Each row is a point on a landscape with many peaks, with its height.
A climber steps from a point to whichever of its 4 nearest points has the largest rise for the distance, and stops where none of them is higher. Distance is the straight distance between rows; heights are no part of it.
Res: [-10   7   4  27  27 -26  -8  20  17 -13  31  -9  46  37   3   1  16 -16
 -12  -2  -8   1   7  -8  29  17  10 -11  18  44  10  21  21]  h=69.9
ved: [-45 -40   2 -28 -21 -35 -24   1   5   7 -20   1 -34 -10  15  -9 -19 -19
  11  14  18 -14 -24  48  -3 -28  21  41   2 -40  10 -21  -3]  h=5.9
geti: [ -4  -4  33   0 -13  15 -28 -11 -14  -1 -15  -1 -53 -25  -6   6  24 -14
   1 -37   7 -10 -24  51  27   5  11  11 -10 -53  -3 -18  21]  h=16.4
Limi: [ 13   8  24  -2  34 -12   5 -22 -14  -4 -11  -8  22  -6   1   4  47 -30
 -23 -24 -31  -7  -8  11 -10 -15 -26   7  -1 -17  16  -9 -12]  h=53.9
pag: [ 16  -8  20  10 -60  -2  -2   6  12  -6 -16  26 -26  23 -32   1 -17  20
  19  17   1  38  -2  -9   4  13 -30  11  -3  27 -10  -4  -4]  h=52.5
Daf: [ -2  -8 -17   5 -12 -12 -40 -39  -1  10  14  -7 -15 -70  24 -19  -7  17
  -3  15 -16 -22 -26  22 -36 -23  19  15   8 -60   2 -22 -22]  h=19.8
Bon: [  0  19  -2  -9  -3  32  11   8   3 -16  41  -6  13   1  12  16 -34  12
  -3  14  14 -18  21 -28   5   2  -2 -19  16  19 -22  -4  -2]  h=44.2
Pog: [  9 -10  22   9  18 -18 -41   5   4 -22  -8 -20  -1   8  -8 -17  25 -21
  11  -7 -22  23  16  -1  20 -16 -15   7  -6 -30  30 -15   8]  h=40.4
fize: [  4   3 -12   7  10  25   5  29 -13  -7   8  22 -19 -12  -2  10  -7  31
   5  43 -45  34   4 -19   0  24  -5  12  34   1   4 -25  -5]  h=45.7
tezef: [ 10 -11  25 -12 -15 -22  -3  22 -23 -28 -24   2 -10   9  -7   7   7 -48
   1 -26  23  12  -4  13  16   4   5   7 -10 -18  28 -22  36]  h=30.9
rez: [ -6   3   0 -22  60 -13   3 -24  -9  25 -12   0  -6 -43  27 -35  17 -23
  -3  -6  10 -28  -3   1 -21 -10  -8  12   2 -27  14  14 -15]  h=59.2
Dafo: [ 13   5  -8 -10  -5  -5   4 -14   8  10   3  -8  31  19   3  -5 -17   3
  -8  -2  16 -30 -10  -6  29 -20  21 -14 -27   0  -2  14  -7]  h=54.2
Kasuf: [ -2 -15  -2  -9  37 -37 -42  25  11 -11 -20 -22   5  13  12 -10  23 -32
   7  -6 -10   0   3   5  14 -11 -18  25  -6 -26  16  -2  -2]  h=41.9
Big: [-26  -4 -30  32 -56 -19  -2  21  22   5  19   5   8  36 -14   6 -21  18
  13   7  26   4  11   8 -31  11 -16 -18 -15  37 -25  19   2]  h=26.6
Bapin: [  1  12   6   6 -24   3 -22 -38  -1  -8   7 -13 -30 -53  20  -1  19  12
 -13 -13   7 -19 -44  32  -7  -8  17  13   5 -37   5 -49 -11]  h=23.8
nulu: [  9 -20  11   0  41 -23  -9 -13  39   0 -19 -25  -1  20  34 -49  39 -24
  31  10 -18 -32  12 -14  17  -6  -7  -2  -5 -11  -2  40  -5]  h=49.8
Tar: [ 23   3  34  12  36  -2  15 -14   3   0 -10  -1  20   6  13  10  26  -5
   1  -8 -37  -4  -3  -8  -9 -18 -20   3   6   5  15  25 -10]  h=60.5
pake: [  5  -6   0  17 -10 -16  14  19 -13  -4  -6  21   2  28 -23   7  25 -20
  -3 -17 -24  33  24  -6 -15  13 -18 -16  -6  28  13  -5  13]  h=29.8
Nek: [  6   1  17  -6 -40 -13 -22  -4   7 -19 -28  -6 -14   2   0   8  -8   2
   5   1  24   8 -27  38  31 -25   6  43 -23 -37  21 -30  11]  h=35.1
Rabe: [  4   4   5 -30  40   0  28 -17  15  -6 -14  -9  -5 -21  40 -39 -26 -42
 -12 -11   6 -22  -3 -38 -10  18   0   5  -7 -14 -22  10 -13]  h=39.7
fos: [  5   5   1   3 -22  -7 -27  26   4 -14  -3  -2   6  25 -34  11 -32  16
  -9 -10  16  -5 -23  -8  29  -9  -2   6  -3  16   9  -9   9]  h=52.4
Vodit: [  1  35 -12   2  12   8   4   2 -17   2 -15   1 -30 -40 -14   1   5  32
   9  42 -21   8 -49 -18  30  -2  12  33  39 -20  25 -29 -23]  h=57.2
Govef: [ -9   0 -28   1 -30  18   9  23 -11  24  17  -2  -3  11 -21  20 -24  22
   7  26  -1  17  19  12 -33   6  -1 -18 -14  33 -16  19   3]  h=36.2
ziguf: [ -9 -33 -18 -27   5 -24 -41  15 -17   1   5  -9  22  13   4 -20  -4 -33
  -3 -18  25 -17 -19   2  45 -25  23  25 -24  -9  17  11  -4]  h=56.4
Roki: [-64  -4  -6  64 -26 -39  15  31  26  15  22 -10  20   8  10   4  17   3
  17  -9 -24  29  37   2 -45  16  -4 -23  10  37 -20  24  15]  h=44.7
sar: [ 25   5  -1 -23  -6  35  -5 -14 -10 -11   0  -7 -16 -23 -21  12 -23  27
 -21  22 -18   2   9 -11 -10  12  -8   5  11 -24   6 -34 -13]  h=42.6
Zibi: [-31   1 -18  27 -22   2  -2   6  18   6  54  -5  23  34 -12  -2 -18   7
  -1 -28   6  -8  -2   8  12  24  18 -46  -3  63  -4   5  25]  h=48.2
gilu: [ 36  -3   8  25 -21  35   8 -24 -16  -3  -3  31 -38 -32  -7   8  -2  16
  -7 -15 -13  15  -1  13  -5  10 -15 -10 -18 -17 -11 -25  13]  h=30.6
zadub: [-40   6 -30  24 -22   4  16  31 -11  20  22   6  20   7  10   6   3  21
   9  11  16  34  28   8 -69  12   1 -29  -2  40 -23  14  10]  h=64.8
Kugo: [ 10  21   2 -10   1   3 -14 -25 -12  11  -1  -4  -2 -56   5  -1   6  25
  -4   8  -9 -28 -11  -7 -10 -15   6  24   2 -45   9 -29 -11]  h=28.6
sesa: [ 16  13 -11   5   5  27   6  14 -16 -13 -11   2 -18 -32  -5   5 -12  26
 -12  35 -22  14   3 -12  15  -4   5  14  24 -10  11 -39 -11]  h=49.2
Buru: [ 22  -7  -9  22 -37  -5 -12  23  -1 -31  14   7  13  37 -33  17 -19  10
   9   0  24  -9  16   4   3  -2   3 -14 -10  40   1   5   8]  h=61.5
koba: [  3 -11 -12 -10  47 -18  29 -31  24 -28  -8  -2  -2  -6  45 -36   8 -55
  19  -8  16 -11  -1 -15   4  -9  11  -3 -24   8 -16  50 -19]  h=44.5
tuz: [  3   9 -11 -18  29  13  16 -28  10  10   2  -5  19 -10  24 -33 -13 -38
 -11  -9  19  -8  -6 -31 -13 -11  14 -15 -26  -5 -15  34 -25]  h=43.2
nak: [ 21  16  14 -12  55 -19  18 -20  19   4 -19 -24   7   3  18 -27  30 -23
  17  -4  -6 -35  13 -33   1  -5  -3  -7  23  -2  -4  47  -9]  h=52.1
givot: [-12 -13  -9 -20   7 -36 -24 -39   5  18  -5 -14 -25 -48  11  -5  -7   9
   8  12  -7 -21 -19  14  -5 -18   4  22  -9 -44   8  -3 -24]  h=18.9
bag: [ -3   5 -10   1  14  30  26   6 -19  10  16  13  14   7   2  23 -22  16
 -17   6  -7 -12  17 -20 -37  11  -3 -25  17  15  -1 -13  25]  h=38.2
Sasi: [ 22 -11 -18  16  -7  43   4   1  -3  -9   1  12 -25 -18  -5  15 -16  41
   7  40 -32  25  15 -24  -4  13 -11   7  26 -11   1 -25   5]  h=44.8
Rina: [  5  17  14  -2   6  12   6 -23 -13   0 -22   9   5 -11 -12  10  27 -16
  -9 -14 -16  -1  -6  11 -10 -11   6  -1  -1  -7  23  -9   3]  h=43.6
Rufa: [-21   9  -2  16   6   0  30  13   9  10  11  19  28  12 -15   9  22   7
   1  12  -6   5  32   4 -28  17   1 -37   8  54  -6  28  36]  h=46.2
Ragak: [-23   0  -6  43   4 -34  -3  46  32 -39  15 -24  11  22  -8  -7  -1   2
   5 -16  -5  23  36 -12  -3  33 -21  -6  -3  35  18  -3  35]  h=62.4
demub: [-21 -21  -3 -38  34  -3  -2 -43  14  24   0 -16 -18 -55  35 -22 -13 -17
   5  -7  20 -12  -1 -10   1  -8   7  21  -9 -18   3  -2   3]  h=38.0
Zofa: [ 16  -3  22 -23  23 -22 -17  14 -12 -27 -23 -24 -20   6  -4   4  17 -25
  12 -29  12  14  -1   8  16 -15  -3  16   8 -37  33 -22   1]  h=36.7
lesaz: [  9  10  -9  -5 -26  37  14   2 -11   9   3  25 -19  -5 -18  18 -18  23
  -7  25 -18  22  18  13 -35  16 -22 -17  -8  -2 -19 -24   5]  h=27.0
Fezep: [ 22  -3   6 -11 -36   7  10  -8 -15  -9 -25  23 -28  -6 -41  16  -7   0
   7  -3  -5   9  12  27  -5  16  -2  -6 -32  11  12 -14  17]  h=28.1
fip: [ 21  -1  -1   8 -22  -9  -4   7 -12  -1   6  30 -21  45 -40  34 -12  21
  13  22  21   3 -31  -4  41  10 -21  12   6  21   9  14 -23]  h=46.3
valo: [ 13   9  -4 -21 -27  -5 -19 -40   1 -18 -21  -7 -23 -32 -28   3  15  15
  -8  11  -5 -14 -30  15   8 -11   7  29   5 -47  22 -38 -15]  h=28.9
lar: [  0  -3  -8  25 -51   3   1  17  -7  12 -11  32 -23   7  -3  -2 -10  22
   2   6   5  18  31  17 -36  26  -7 -41 -28   9 -33   7  -6]  h=62.2
Bisak: [ 28   1   3   0 -45  25  21 -13   8 -12 -38  28 -44 -14 -18  11  -3  14
   0  16   0  25   9  12 -15   9  -4  -1 -13 -10   0 -10   2]  h=36.1
rako: [ 25   6 -15  -1  11   8  11  -8   2   5 -11  12  -5 -12 -19   9  -8  39
  -2  33  -6  12  -8 -12  21  -5  -1  11  17  -4   3 -11  -3]  h=44.0
saz: [ 13 -14 -18  27 -44 -18   0  35  13  15   6  28  -8  46 -30  13 -20  34
  11  18   7  19 -12   0   3   6 -27   6  21  27 -11   3 -25]  h=48.5
dalig: [-41  21 -11  21 -26  40  14  22  34  22  43 -31  -5  43  35  19 -16  23
   0   9  14  -3  14 -16 -20  10  -5 -34  13  46 -28   5   0]  h=46.1
Paz: [ 13  -2  -3 -13  18  -1  58   6  15 -24   5 -24  11   6  31 -27 -24 -51
  -6  -4  24 -25   4 -48 -14   9  -5 -20 -15  -9 -33  23  -8]  h=41.6
Futim: [ -6  38  -4  -8  -6  22  26  10  20 -29  30 -14  23  19  41 -13  -2 -16
 -16 -11  24 -13   3 -17  -9  -7   8 -30 -12  15 -34   6  -8]  h=44.9
puv: [ 20  14  14 -14   7 -10  -2 -18 -12   6 -14   4  26 -22 -18   0  22   9
 -15   0 -16 -22 -12   0  -2 -25  -3   6   1  -3  12 -15   6]  h=37.9
ketut: [-23 -12  31 -16  26   0  -9  20  -5 -14 -27  -2 -35   5  22  -4  14 -48
  17 -24  19  12 -32  55   2  14  18  40   4 -40  27 -33  23]  h=14.1
Dori: [ 13  -1  17  -6  38 -32 -21 -12   3   9 -19 -13  33   5   9 -13  38 -17
   3  -8 -20  -8   7 -17  17 -24  -1  11  -3 -14  10  41   0]  h=55.8
Bigi: [ 15   5  16   0  -2  30  -2  18  -8   1   8   7   7 -10  -1   4 -34  23
 -14  20  -5   0  10 -39  20   9   7 -16  30  11 -22 -21 -23]  h=42.7
kima: [  6  18   2 -27  21  14  26   1   4  -6   6 -11  31 -10  24 -31 -17 -17
 -16  -3  11 -18   5 -25 -10   3  17 -35  -4  -8 -27  27  -7]  h=43.4
darav: [ -8 -10   7  13  21 -15 -21 -27 -27  17  -5  -4   7 -56  17  11  27 -13
 -14 -26 -13 -23 -30  36 -21 -22   3  24 -10 -29  26  -4  -6]  h=38.9
zul: [-53 -15   1  10  11  11  26  46  -9   8   4  -3  13   7  35   5   2  13
  10   0   7  23  44   5 -74  16 -22 -13  21  30 -26   4  22]  h=46.5
Lom: [ 15  17 -14  -1 -10  -9  12 -25 -10  -3 -12  30  -4  15 -25  10 -10  37
  16  31   9   5 -37  -8  41 -16  11  29   3  -7  14  -5 -30]  h=43.7
vesi: [-26 -39 -23 -28  12 -12 -12 -57  15  45  16  -8 -39 -52  27  -8 -14  -3
  27  -3   8 -34   0   6 -12 -12  12  27 -33 -16   3  11 -21]  h=20.0
dume: [ 11  21   6 -18  29  10   3  -1   4   8  -1 -26 -10 -18  11  -5 -20  26
 -12  13 -22 -10  -4 -42  42  19  15   6  11 -22  -2 -15 -31]  h=37.4
kod: [ -1  10  -8 -21  -3  -6 -15 -16   0   2 -26 -10 -10 -10 -26   5   2  24
   8   9   8   2 -49   1  40 -26   4  45   4 -33   9  -6 -26]  h=36.4
poni: [ 17  17  -1 -12  -3  29  11  10   5   4  17   0  -2  19   2  11 -25  26
  -3   7   0   9  11 -14  19  -7   2 -16   3   6  -9 -11 -32]  h=46.0
buve: [  1 -26   3  17  36 -37 -36  22  36 -23   4 -37  19  33  16 -32  15  -2
  13   9  -6 -13   9 -26  48  -1  18  28   0  -7   2  24  16]  h=48.1
leb: [ 24  -5  29 -20 -37  11  -8  11   5   2 -27  26 -68   6 -26 -10 -18 -14
  -1 -12  21  32   2  28  -5  39 -19   4 -17 -16  -4  -8  37]  h=26.7
Duzug: [-17 -35  -2 -10  42 -27 -22 -47  26  27  24   5 -24 -51  28 -10  -1 -13
  -5 -10   4 -20 -17   7 -31  -9   0  21  -5 -31   1  12 -13]  h=25.9
vef: [ 15  19  -4  -6 -13  19   7  -4 -10   4   8  11  18   2 -15   4 -11  20
 -10   2 -13 -13   5 -10  11  -6  14 -26  -6  29   3   7   1]  h=44.1
nuzeg: [ 13  16   7 -12  46  -1  20  -6 -20 -10  -1  -2  34  -1  -3 -11  10  -4
 -13   1 -14 -14  -1 -23 -13   6  -5 -11  28   2   4  15 -13]  h=54.0
Lasa: [ 16  13  -8   1 -20  15  -2  13  16  -5  12  20  -4  48 -19  28 -24  23
  -1   4  10  -3 -12  -8  28  -8   1  -9  16  17  -6   1 -20]  h=48.7
lek: [-40 -41   8 -13   2 -35 -20 -30 -16  18 -19   1 -14 -42  -9  -6  32 -21
  -6 -17 -15 -21 -15  48 -10 -29   5  25  -6 -37  11  -4  -3]  h=23.5
mes: [ -4 -28 -10 -17  11 -42 -36   5  -7  12 -19 -18  28  19  15 -16  10 -39
  11 -16   5 -11  -9   3  21 -28  32  27 -12  -8  21  25  10]  h=47.5
Batu: [ 18  24  -1 -16  15  16  -1 -11   4   7 -10 -21 -10 -45  -2  -2 -27  14
 -19  30 -11 -18 -19 -32  14   2  -2  24  23 -32   6 -34 -26]  h=34.9
gelad: [ 19  20  -4 -23  19  38  -5   4 -12  11   2  -8  11 -16   4   8 -21  17
 -37   7 -18 -25  13 -30  -6  15   5  -3   7  -1  -1 -17   8]  h=35.0
femos: [ -8 -14  -1  38   6 -34 -12  -5  26 -23  10 -22  28  30  27 -40  11 -27
   4 -29  -1  12  -9 -35  48  -6  31  -7 -29  -9 -12  39   8]  h=46.8
diz: [  7   1  -1  -4   9 -12   2  -5   0  -2  13   0  55  25 -11  11  -2 -12
 -25  -3  16  -6  13  14  26   7  20 -23  -6  38  -1  15  14]  h=63.5
Tunip: [-17   7  12  17  15  24  28  25 -12   8  33   6  18  16  24  13   2  12
 -15   1 -15  -8  36  -4 -34  19 -27 -22  51  34 -14   6  24]  h=41.7
vuniv: [-11 -11  16  -1 -45 -19   6  30  11 -25 -20   6 -34  15 -26 -19 -26 -18
   9  -9  35  35  26  17 -23  41  -2 -18 -24   7 -40   3  18]  h=37.0
Sevas: [ -1  31  16   7   6 -26  17   1  19 -28  17  -9  37  33  26 -21  19 -17
 -16 -21  11  -6 -23 -12  26  -9  21 -32 -19  19 -29  46  15]  h=45.9
Beb: [ 22  -4   1  14 -59   2   4  10  17  -7 -16  33 -27  20 -26  -4 -16   9
  27  17   8  52   1   6 -15  33 -18   4 -28  -1 -22  -8  -5]  h=61.1
koz: [  6 -17 -15  11 -21  36  32   5 -27  15  -2  34  -4  14  -6  25   7   5
 -16  11 -13  28  23  21 -56  17 -15 -34  -9  22  -6 -13  16]  h=24.1
vul: [ -3  14   6   7 -24  26  -4   9  11  -5  41   3  15  30  -9  29 -18  32
  -5  -3   7 -10  -6 -12  13 -11  -5 -30 -11  30  -6   9 -17]  h=46.6
Sodus: [-40  25 -23  30 -17  11  18  11  10  18  36  -7  24  19   8  14   6  13
   3 -11  13   6  24   7 -38   7   6 -22  12  65 -27  18  41]  h=50.2
Kidep: [ 12  -7  19  -1  62 -24  -5 -23  -2  18 -27  -3  19   1  14 -26  31 -22
   6 -22 -17 -15  -2  10  -3 -14 -21   7  20 -22   4  34  -9]  h=52.3
vebaf: [ 18   0   3  -2 -12  36  11 -10 -30  14  -3  18   5  -9  -5  16  -5  17
  -5   5 -10   7   6  16 -16   2 -15 -16  -5   1  12 -16  16]  h=31.6
pigop: [  5   5  -1   6  -9   3  25  14 -12  -1   1  18  19  11 -26  20   4  -1
  -9 -10 -14   8  26  -6 -32   8  -4 -31   5  32   7  15  29]  h=38.3
fula: [-22 -38 -14 -13  26 -30 -35  14   4   2   6 -28  10  15  15 -25   9 -49
  17 -24  36  -2 -17   6  36 -25  32  39 -18   4  -1  19   1]  h=46.4
dava: [  9  38  22   9  50  16  42  17 -10  -3   9 -16  33   8  27 -18  -1 -22
 -20   8  -4 -26   7 -25   3  21   9 -27  31   5 -11  36  -7]  h=49.7
Guta: [-29  -9 -20   1  -6  13   8  24 -12  22  17   3  19   1   9   5 -16  31
  -8  25  -3  18  46   6 -59  17 -17 -32  10  24 -34  12   6]  h=42.9
Mepud: [  2 -15  19  -3 -16 -20 -21   1 -15  -2 -31   2 -15 -21  11   1   7 -27
  -2 -20   8  -7 -24  49  10  -7   4  27  -2 -56   5 -30  14]  h=23.4
Sul: [-33 -35 -13 -39  -4 -24 -28 -21 -11  18  -7  -3 -12 -19   6 -12  10 -21
  19 -12  14  -4 -12  15  15 -18  14  22 -27 -24  10   9  -6]  h=20.1
ginev: [-26  19 -16  -1 -13  27  17  16  16  11  43  -1   6  24  13   3 -15  15
 -11  -2  16   2  22   1 -12  22  -6 -31   9  54 -29   8   3]  h=47.6
Zud: [  1  20  -2 -12  17  30  25   1   3   1  29   6  32   9   3  20 -11   2
 -26  -7   3 -27  21 -16   7  -6  18 -29   8  34 -20  12  14]  h=43.9
lese: [ 14 -14  -1  11 -27  10  20   7 -32  -7 -11  37   8  -7 -38   6  17  -8
  11   2  -4  12  18   8 -18  17  -2 -19 -13  16  10 -12  30]  h=26.3
fubol: [-18 -19 -13 -25  25 -24   4 -22   9   8   6  -5   0   9  15 -30   8 -44
   4 -22  30 -13 -10 -13  20 -21  17  12 -25  -2   3  46 -17]  h=64.0
Ror: [ 28  23  17  30  32  -9  15   6   0 -13  15   0  30  26 -14  11  33  -4
   4   9 -29   3  24   6  -2  -8 -23 -24  13  23   7  21  11]  h=65.5
mita: [  6  17  30   8  22  -1  26  11  10   8  22  -8  52  22   3   3  23  -3
   2   0 -16 -13  10 -12   5  10   8 -20  12  47 -10  37   4]  h=66.3
taren: [ 20  -3  -4   3 -43  14   6  -3  -1 -11   3  32   2  23 -38  16 -27  32
  -6  20   8  13  14  14   0 -19 -14 -15 -10  14   7  -9   5]  h=42.0
dobu: [ 16  11 -10 -12  15  20   4  27 -21  -2   6  -3 -22 -22 -19   5 -11  31
  -3  24 -18  13  -2 -27  39  33  14  12  44  -6   0 -21 -27]  h=41.2
zed: [-21  14  -1  31 -41   9   3  -1  20  -4  61  -7  17  27  26   2   9  -7
 -21 -29  16 -15  -7 -19  17  -1  28 -39 -15  41 -10  18  11]  h=47.3
sapil: [-20 -15 -21  -8  -6  43   8  22   7  17   7   8   6   8  17  10 -41  40
  10  30   6   7  41 -28 -37  22 -20 -11  27  27 -39 -11 -26]  h=32.1
vutus: [  1  10 -10  19  11   8  24   9   1  13  12  28 -12  36 -17  23 -18  30
  21  24  -8  28   0 -15   4  19  -1   2  35  17  -3   3 -26]  h=40.3
risud: [  8  22   8  19   3 -26 -23  24  10 -25  -7 -30  44  42 -15   6  12 -14
  15  -7 -26  -8  17  -7  12   6  -7   0  -1   5   8  -1  38]  h=67.4
Rela: [  1  32   9  21  -9   2   1  -4  11 -18  39 -17  29  40  12   5  -1 -21
 -13 -41   5 -29 -10 -20  21 -10  23 -35 -28  18  -3  24  11]  h=46.7
zavis: [ -2  -3  14 -21 -12 -13  -8   7 -12 -17  -3 -13  26   9 -15  16  -1  -6
   7  -5   8   2  -1  -7  26 -22  14  20 -31   0  18  -6  18]  h=42.1
kuli: [  4   1  -4  12  -3  22   7  39 -17  13  14  13 -16 -12  -4   4 -16  25
   2  25 -13  31  10 -33  20  25   1   9  45  14  -7 -35  -7]  h=43.8
segin: [-11   0 -20   0  12 -23 -42 -24  28  16   2 -29 -19 -54  15 -21  -4  24
  13  23   4 -24 -23  15 -22 -17  14  24  26 -64   0 -29 -29]  h=17.3
Kar: [ 30  -5  -2   8 -37  48  11  -1  -1   1 -16  33 -60 -35  -4   4  -8  31
  16  24 -14  30  -2  -1 -24  47 -21  -5   7 -14 -12 -30 -25]  h=32.4
Tusut: [ 26  -7  15   6  12 -11 -29  10  35 -29 -21 -26  37  21  26 -20  14 -13
   8  -5 -31 -37  31  -4  -1 -21 -26  15 -14 -21   1  14  19]  h=65.4
Lomal: [ 14   3   0 -12 -31  -2   1  -8   2  -7 -28  13 -29   8 -45   8   1  27
  23  16   3  38 -39  10  31   5 -11  20  16   2  21  -2  -5]  h=48.6
bolem: [ 16  -1 -20  13  -9  17  29  23   1   0   3  19 -35  11  -9  18  -8  40
   9  49 -12  49  -7 -18  -7  16  -5   6  23  -7  -5   4 -27]  h=42.8
fer: [  7  21 -14 -16   6 -16 -13 -16 -15   4 -14 -10  -4 -12  -7  -1 -22  25
   4   2  18  -7 -23  -8  33 -19  14  12   0 -11  -5 -10 -26]  h=41.1
Zaki: [-11 -26   0 -26  22 -25 -19 -29  -7  25  -7  -1  12 -28  16 -11   9 -26
   2 -12   6 -24  -1  10  22 -27  27  25 -16 -10  21  19 -15]  h=35.4
falus: [  1  -2   1   0  50 -22 -14 -28 -21  25  -7  -3  12 -47  23  -7  28  -2
 -16 -19 -14 -22 -19  17 -30 -12  -8  10   5 -39  25  11 -18]  h=49.6
Kur: [ -8   9 -10  11  -4  27  -1  25   4  13  15   7  -1  18  -6  23 -32  48
  17  51   8  32  -4 -12  -5   6 -20 -14  13  24 -10 -17 -28]  h=37.8
Mezo: [ -6   7  -2  27  22  -4  -5 -27 -30 -12 -14   7 -14 -40   4   0  35 -20
 -12 -40  -8   2 -34  35 -13  -8 -12  11   2 -39  15 -25 -16]  h=40.8
dapin: [-20 -12  27  12   4 -20 -16 -26 -20  11 -26  -4 -11 -34   3   2  31 -22
  -3 -29  -5   3 -27  49  -5 -10  -4  17   2 -49  14  -3  -7]  h=31.8
tus: [-45 -20 -24  38 -36 -10  -7  34   1 -13   9   1  18  26 -12   1  -3  -7
  11   3  19  29  18  27 -37  35  -5  -9  -7  45 -14  10  14]  h=33.2
loz: [-32 -33   0 -20  11 -43 -30  19 -25   6 -23  -6  -6   4   3   8  13 -28
  13  -6  13   0 -12  28   6 -30   6  42 -20 -45  15 -16  -7]  h=12.9
sogo: [ -1   2 -10   8   0   8  19  15 -21   0   7   7   7 -20  -5  10  17   5
 -11  -7 -16  18  35   4 -48  24 -14 -31  11  35   6  15  10]  h=36.9
Nefek: [-32 -30  -8 -24  15 -30 -44 -30   6  27 -18 -15 -10  -9   6  -8   6 -28
   9 -10  27 -22  -1  21  19 -44  12  36 -22  -8   4  18 -19]  h=27.8
tonib: [ 12  -5  16  -2   7  -8  -8 -18 -23   8 -20  -6   0  13  -7   5  37 -27
 -10 -21 -11   6  -2  18   9 -11  -9   3 -13 -24  31 -13  16]  h=41.3
Dup: [  2 -18   6  -7  33 -16 -12 -16  -4  11 -24   2  14   3  -5  -3  41 -20
  -2 -17 -22  -4 -11  12   8 -40 -14  10  -2 -12  25  17  -1]  h=49.3
Nadom: [-11 -10   9 -22  70   0  16 -39   4  17 -10  -4 -28 -11  34 -29  23 -45
  14 -12  13  -9  -6 -22  -4  -2  -1   2 -23  -2  -5  44 -14]  h=56.5
kipu: [ 14  13   4 -11  23   7  10 -21  -9  14 -12   1  52  -7  -9  -1   9  -7
 -20  -9   4 -18   6 -10  16 -16   9 -10  -3  14  15  11  17]  h=52.0
Lut: [-34   3 -16  40 -49  27   9  16  45  10  57 -23 -20  22  33  -3  -6  14
  -3 -20   2 -18  -6  13 -16  11   3 -42  -5  43 -14   9  13]  h=47.1
Ger: [ 13  -8  16 -17 -26  18  -8   0 -10 -12 -22   1 -39  -7 -27  11  -1 -31
  -6 -17  35  17  -6  36  15  12  -6  15 -19 -17  -2 -28  39]  h=31.7
zedom: [ 17 -12  24 -16 -33  -7  -9  -7   3 -28 -28   2 -39  -2 -30  12  -3  -6
   8 -12   6  18 -19  15  28  11   6  25 -13 -29  12 -44  25]  h=37.6
Betus: [-25  16   9  -6  -1  49  28  25   3 -19  26 -15  22  29  39  13 -22  -5
 -26 -14  14 -20  27 -27   1  10   8 -19  17  34 -29 -11   5]  h=45.5
Teme: [ 28   2  11  -8 -39   0  -1 -21   5 -24 -32   9 -34   3 -31  10 -19  11
   9  11  -5   9 -15  16  22  -5 -12  31  -6 -18  15 -25  -5]  h=43.3
zita: [ 29  18 -10  22 -11  32   7  10 -11 -17 -11  11 -43 -38 -11  -1  11  39
   6  14 -24  17 -15 -12  -1  13  -9  20  20 -31  15 -49  -1]  h=45.8
mosu: [  2  -4 -13 -15 -31  -7   7   6  -7  -3   6  11  27  22 -43   9 -15  -9
  -3 -13  21   2  10   4   7 -13  -4   3  -7  43   8  -2  22]  h=47.2

Where does a climber stop that starts at each point below?
lese: Res
Zud: zadub
Bigi: Buru
Kur: Buru
Bon: Buru
koz: Res

Call two points neighbours if one is among the 4 nearest of the other. Go from one point of each pair to the other, from neighbour to neighbour, staying as high as possible. Name the lowest point that can't be avoided.
Tar / fubol: Kidep
fubol / zadub: Rela
fubol / rez: Nadom
Buru / lar: saz
